Each row is a point on a landscape with many valleys, with its height.
A ball rolls from a point to the lowest of its 2 nearest points, and stops where none of them is lower. Distance is the straight distance between rows; heights are no part of it.
Boli h=68.1: [-12  -9  17  17   1   2   6 -24 -32  11  -9  -5  13  28  -8  17 -14   0
  16  16]
fodo h=13.4: [  2  -2   6  -4  16  -8  14   1  -4   7  20 -20  -2 -16  17 -23  13  21
  -2 -26]
Geva h=11.1: [ 19   8  -4 -20   4   0   2  -1  21  24  29   9  -1  16 -13 -20  26  18
  14  -5]
Minuz h=14.3: [-14 -36  -4  -4 -11  -8  -1 -10 -10   3  -2  -5  29  -9   5   5 -36   5
  19   5]
vuz h=28.6: [ -4 -11   4  28   8 -10  -8   8 -10   1 -24  36 -11   7  -4  -4 -17 -16
 -12  -4]
Fak h=25.1: [ -8 -15 -17   2   3   6  14 -12   6 -16  -5  -8   2 -14  15 -18 -12   2
  -2  19]
ruvar h=74.2: [ -3  21  -8 -11   3  -6  26  -7   0  13 -31 -25  -6  11   0   9  20 -26
  15  19]
Taz h=20.7: [ 10  -4  -8 -13  -7  21  11 -20   4 -31  -4  -2  -8  -7  -6 -14 -11   9
  -1  -3]
kufi h=53.3: [-28  14  -6  16  25 -29  10   2  -6  21  28  15  15  26  19   2  27  -4
 -10   0]
dudi h=26.1: [  2  30   6  13   4   4   8  31  10  -8 -27  15 -24  15 -30 -19  26  -8
   4 -10]
Lup h=29.6: [ -4  -8 -36   4  19  -6  -8   6   6  -8   9 -14  -6 -31  33 -19 -13  -2
  -5   5]
guzef h=35.9: [  1  16 -13  19   4  -4 -12  32 -10 -14  -3  13 -20  -9 -16   9  -2 -44
 -10 -28]
Ribet h=13.3: [ -6 -25 -15 -14   0 -10   5  14  17  -4  16  -8  14  -2  -4   6  -4   8
   2 -36]
foza h=40.2: [ 35  33 -20  16  14  -7   0  17   3 -13   2  -3 -33 -29 -15  -1  10  19
  21 -22]
fudaf h=24.5: [ 14  32   4 -11  -2  -7 -16  35   9 -14 -42  -1 -31  10 -36 -23  29 -21
   0 -14]
Fedif h=33.4: [ 15   4 -28   8   6   1 -15   8  -3   3  -1 -21 -18 -36   8   8   2 -10
  -4  -4]
kofas h=15.3: [ -7  39 -30   3 -11  14  -9  22  14 -27  -9  23 -22   1   9  -6  21   0
   7 -17]
Simut h=29.3: [-33 -23  18  -1 -44  10   7 -27  -4 -10  -8  20  42  -5   2  -5 -25  10
   4  51]
lisi h=13.7: [ 15  45 -14  -4  -4  -6 -13  25  20 -35  -6  32 -31  -6 -10 -15  23  -4
  -6 -27]
Sakiz h=8.0: [ 14  16   4 -11  21 -15   6  11   6  -1  38 -16 -16  -8  -7 -23  29   8
  -5 -35]
tig h=48.9: [-17  -6  -1  17  42 -38   2  21  41   6   6  25  -9 -19   1  -3  -6  -2
 -24  -9]
zikor h=13.2: [ 19  -3  13 -16   3   4  11   0  18  18 -10 -20 -12   5 -33 -20   1 -12
  20  18]
pulu h=33.9: [-24 -28   5  -4 -43  12  -3 -30 -11 -14   1  10  59  -1 -15  27 -37   6
   1  48]
Zim h=21.3: [ -7 -19  25   7  16 -20   0  -8  -9  21  30 -15   5  -1  21  -9   4  24
 -15   0]
Bedo h=63.2: [-33  35  17  16  17  -3 -10   7  25   2  -3 -18 -32  12  27   2  17  -1
   3   5]
duduv h=49.7: [ 18   1  -5  -3   7 -14  25   0  -4   5 -12  16  14   3   8  19 -10   2
   8   6]
Sigom h=25.5: [  0   7  -8   3 -21  35 -24 -11 -17  -9  12  -7 -15   4  -9   6  19 -13
  -9 -13]
ril h=22.9: [ 15  25  -8 -23 -11   3  -9  12  13 -21 -26 -16 -30  -8 -25 -29  22  -8
   5 -13]
Baz h=21.6: [-11 -27  22 -22 -17 -21 -10   1   6   8  28  24  28   4  24  -7 -14  -6
 -19   0]
tiniv h=51.8: [ 12  15  -3   0  -4   0  17 -12 -12   1 -20  -5  -2   1  -4  27  -2  17
  32 -15]
sunot h=64.7: [-17  -9  23  22  10   3  -7   4 -25  20  -1 -21  -1  17   1   0   1  -3
   2  -4]
nede h=11.7: [ 10  15   4  12  10  12 -13  15   8  -2  37  -7 -24   1  -8  -4  21  10
 -10 -21]
tinus h=15.4: [ -4   3  25  -7  -3 -10  -3   0  29  21  27  14  -5   0  -2 -19  15  12
   0 -16]
popa h=61.9: [-23  15  -4   5  11  -1 -15   9  17  -3  -2  -4 -15  26  24   7  -4 -13
   5  20]
fofan h=20.8: [ -2 -21 -32 -14   0  -9  40  -4  15 -12   3   6  17   3 -13  -5   7   9
   2 -17]
gateb h=31.9: [-26   4  20   5   2 -22  -9  13 -20  27  17  16  28  14  41 -12   9  -8
 -20  27]
gira h=58.0: [ 15 -11 -11 -13  20 -13  -2  -5 -23   7  31  -5  17  22   1   4 -22  -9
  21  -9]
sinam h=48.7: [  2  23   6   5  -2  -2   3   9   8  18 -38  -7 -12   8  -1   6  14  26
  32 -16]
Lumu h=45.9: [-10 -16  15   4  15 -19   4  29  28  23  17  17  19   3   7   1   9  -1
 -33  11]
roda h=37.3: [ 13  25 -21  17  15  -2 -24  32  -6 -15 -16  -3 -32   2 -26   9  18 -21
 -12 -23]
Pesus h=39.6: [-13 -20  -7   1  -1   7   2 -10  -1  -4  31 -27  16   3  12  10   6  -6
 -23  28]
vem h=17.5: [ 16   5  11  11  14  -3  -1   2  29 -21 -16  15 -38  -9   2  -4  -5  13
 -23   2]
Gutam h=21.5: [-17   4 -10  18 -26  16  17  27  24 -18  -5  18   6 -15  -6  12  -7   3
  15 -14]
kasab h=36.4: [ 23  -1 -40   1  -3  -5  -4  -4  -3 -17   0   5 -17 -30 -10  15  -4 -10
  -2 -19]
gid h=34.2: [-13  -7  -7   6  -5   8   2  29  -1 -19 -16   3  -5 -11  -4  -8 -11 -45
 -17 -13]
buki h=38.6: [ 39  21 -29  -1  -4 -16 -10  12  11 -31 -12   0 -33 -35 -33  13   9   3
   7 -31]
mufo h=45.0: [  6   6 -26   2   1  13   4 -46 -30  -2 -10   2 -10  -1  -3  -8  14  -6
   2   9]
Fovu h=45.7: [ 14   9  -8  -5   2  13  -8  24  12  17 -25   0   4   1  18   9   5  36
  15 -10]
zute h=43.3: [ -5 -21   7 -10   4   2  -4  16  21   4  30 -10  12  12  11  -2   9  -8
 -42  17]
Rom h=18.4: [ -1  -6  27 -12 -15 -10 -12 -14   5  13  30  24  -3   4  10 -10  -4  -8
  -7  -3]
zif h=62.2: [ -2  19   9  11  21  -3 -11  11 -34  21 -12 -16  -9  24   9   3   4  -6
  21 -16]
tusa h=5.6: [ 15  20  -7 -11   5  22  -4   6   7   3   9  -5 -15  31 -19 -22  24  12
  17   2]
mefo h=16.1: [ 35  14  -3 -17  -1  20  11 -17   3 -18  -1 -15 -18 -16 -21 -23   2  24
  21  -4]
liv h=59.9: [-29  -5 -18   7  -6  21  -5 -10  16 -15   1 -11   5  29   9  12 -11  -4
  15  36]
Laru h=28.8: [  6 -14  11  -3  -9  -9  21  -9 -20  -1 -25  -4   1 -27   3   1  -6 -29
 -20  -1]
sim h=10.4: [ 10 -29  -6 -22  -7   2   8 -32  -7   8  13  -5  26 -11 -16 -17 -28   9
  27   9]
las h=37.4: [ 19   1   1 -27  -7  19 -16 -20 -42  -1 -23 -18   2 -12  -5  -9  -6  -1
  10 -31]
mer h=51.7: [-28  27 -10  12  39 -36   2   6   7  28  -1  20  -5   6  13 -14  33  -9
  -6 -14]
seg h=24.1: [ 19  -8  27 -20 -11   6  16 -13 -15  19 -19 -23   6 -26  -4  -9   2 -28
 -10  19]
Bek h=56.8: [-14   1 -19  -8 -19  23  10  -1  13   2  -6 -14  21  20  -1  24 -11  12
  39  18]
gar h=24.6: [ 20 -10   0   9  -2  25  -8 -14 -32  -1   6   9  12  -6 -10   3 -22  14
  14  -2]
lovo h=43.4: [ -3 -13  29 -13 -30  14  17 -30   9 -18  -4   9  14   9 -10  27 -16  -7
 -12  23]
Debim h=41.3: [  3   0 -20 -23  -7   8   2 -37 -33   6 -13 -20   6 -13   2  -4   5 -17
  11 -10]
sen h=19.8: [  7 -23   5 -16   2   2  16 -19  10   9  12 -12   9   5 -20 -26 -21  -7
  18  34]
Golis h=31.7: [  5 -23  -5  20   2   4  -5 -22 -15 -10 -32  23 -10  -9 -10  -1 -28  -9
 -11   9]
lizuf h=42.5: [  2   9   1  15  15  -4 -15  17  21  22  -2  12  -3   0  27  16   8  41
  -2  -3]
Kuzo h=24.3: [-10  16   4  19  -8  20  18  28  12  -7 -17  14  -2   6  -8  -6   9   1
   9   1]
ded h=47.6: [-15  -7  -2  13  28 -30  -7  29  38  17  20  41  13 -13  12   2  -3 -16
 -36  19]
Sema h=27.8: [-17 -15  13   2   6 -25  -1   6 -16  23  31  -4  24 -17  37 -29   7   2
 -27  16]
fafet h=35.6: [-18  -2  18   7 -11  -4 -20  -3 -19  14  11   8  25  21  34  16  -5   9
  -6  34]
Seli h=47.3: [ 15  -3   3  -6  -4 -33  29  -9  12  -3  12  22   5 -12   1  31 -10 -17
  -8   5]
bep h=16.9: [ 14   0   8  22   7  19  -9   0 -13  -4  13  -5 -19  -5 -13 -10   0  21
   4 -16]
Lifil h=76.2: [ -2  -3   7  -4   2 -11  13   7  -8  21 -26 -20   8  14  -1  29  12 -32
 -16  17]
vuse h=19.0: [ 13 -13  13 -27  -7   6   3   0   6  18 -17 -18  -2  -1 -18 -15  12 -22
 -12   8]
Garuk h=19.5: [ -4 -15  28  -2 -26   6 -10 -23 -24  15  12   3  20 -14   5  -2 -16  -8
   2  29]
Zipel h=20.2: [ 33  25  -8 -18  -9  16  -1   4   5 -45 -22 -28 -28 -25 -29 -18  17  27
  11 -19]
par h=55.4: [ -8   2  -7   0  24 -10  10   7 -17   7  20   3  17  31  18  -6   3   5
   4  -8]
Gesub h=64.5: [-13  17  15  11  23  -1 -31   2  20   4  -6 -14 -37  21  17  -2   7  25
   4 -10]
suvi h=15.2: [ 20  20  -1  -4  10  -6  -4   7  15 -31  -8  31 -35   4  -3 -25  -4  -2
  -7 -11]
Bakom h=48.6: [ -1  -3   9  -7 -10  27  -2  13  17   0 -30  -6  12   9  21  11 -12  31
   8  11]
Buzo h=11.6: [  0 -30  32  -8  -6 -18  -6 -18 -35  13  42   0  29   2   5  -4 -23  -6
  -6  16]
Kaviv h=20.9: [  7  -2  13   0  17  -6  -4  -8   6 -11 -26   0 -25   8  14   8 -16  11
 -11  -2]
pebi h=33.8: [ -7 -27  -9 -16  -6  20   2 -28 -21 -21  31 -34  26   1  -3  21 -10 -13
 -22   0]
lebe h=31.6: [  7  -7  18  -2 -13  31  -6 -34 -44   4  -1 -14  16  -9 -10   7  -7  18
   5 -20]
nesig h=4.5: [-32 -31 -10  10 -11 -14  -7  12   0   7   5   0  19 -12   3   7 -21  -8
  12 -21]
Munek h=60.2: [ 21  18  -5 -10  23  -5 -13  -2 -30   7  15 -12 -10  27  -3   0  -7  -6
  27 -16]
Gafis h=18.1: [-29  14 -31  13 -20  15   9  11  10 -29   1   0 -10 -12   1   3  17  -3
   4 -32]
gaz h=52.7: [ -4 -14 -18 -10 -13  14   0  -1  17  12 -18 -15  27  15  11  37  -2  28
   9  16]
nud h=32.0: [ -8  -8  -4   8 -10  -4  20  11 -15 -17 -12  14  10 -15  10  14 -11 -40
 -22   3]
zeko h=71.7: [-17   2   7  15   7 -13  30 -12  -7  27 -18 -17   8  17  -6  10   7  -7
  26  26]
rifuv h=25.3: [-14 -10   0  17  11 -16 -14  13  11   6 -40  16 -10   5   9  10 -19   7
   2 -12]
bopeb h=50.2: [-14  13 -17   8  22 -25   0  18  30  10  -3  19 -10 -13   6  -5  16   6
  -5 -21]
rof h=11.2: [ 28  24 -13  -5   8  16   9   7  13  -3   3 -14 -20   2 -27 -33  15  26
  37  -2]
Luta h=39.9: [ 31  14 -30  25  15  13 -15  28 -10 -12 -21  -4 -26 -12 -20  15  11  14
  -1 -17]
gul h=21.9: [ -4   5   9   2 -24  16 -22 -21 -13  13  28  12  -1  14   5   4  12   0
   5   1]
Pif h=18.9: [  0 -28  31  -8  -9 -26   2   2 -12  13  40  14  40  15   6  11 -10   5
 -25  18]
novaf h=39.4: [-19   5  25  16   5  -7 -18   6   7  20  -1  11   2  17  37   8  -1  27
   1   9]
zino h=45.5: [ -6 -13  20   5 -25 -11  12 -14  18  -8  -1  22   2 -11   1  27 -18  -8
  -9   9]
nivug h=39.7: [  0 -25  15 -22 -20  18   7 -40  -8 -14   4 -11  40   3 -16  29 -27  -4
 -15  34]
zep h=28.5: [  4  -8  -3 -10 -19  36  -8   0 -12 -22  29 -22   4  -5 -12  13   5 -22
 -23 -10]
rinu h=25.4: [ -3 -21  17   1 -24  18   9 -42  -7  -2 -12  10  26 -17  -2 -12 -23   8
  -3  49]

Call two points neighbours if one is among the 2 nearest of the other. Go from one point of each pair to the other, from neighbour to neighbour, staying as low as possible. Name the highest point that can't be avoided.
sim / nesig -> Minuz
tusa / Sakiz -> mufo
lisi / Buzo -> dudi
sim / zikor -> sen
tusa / Buzo -> Baz

For each start below, name the point where the ball stops.
Debim -> Sakiz
lizuf -> Sakiz
Luta -> zikor
tig -> tusa
Boli -> tusa
buki -> tusa
duduv -> Buzo
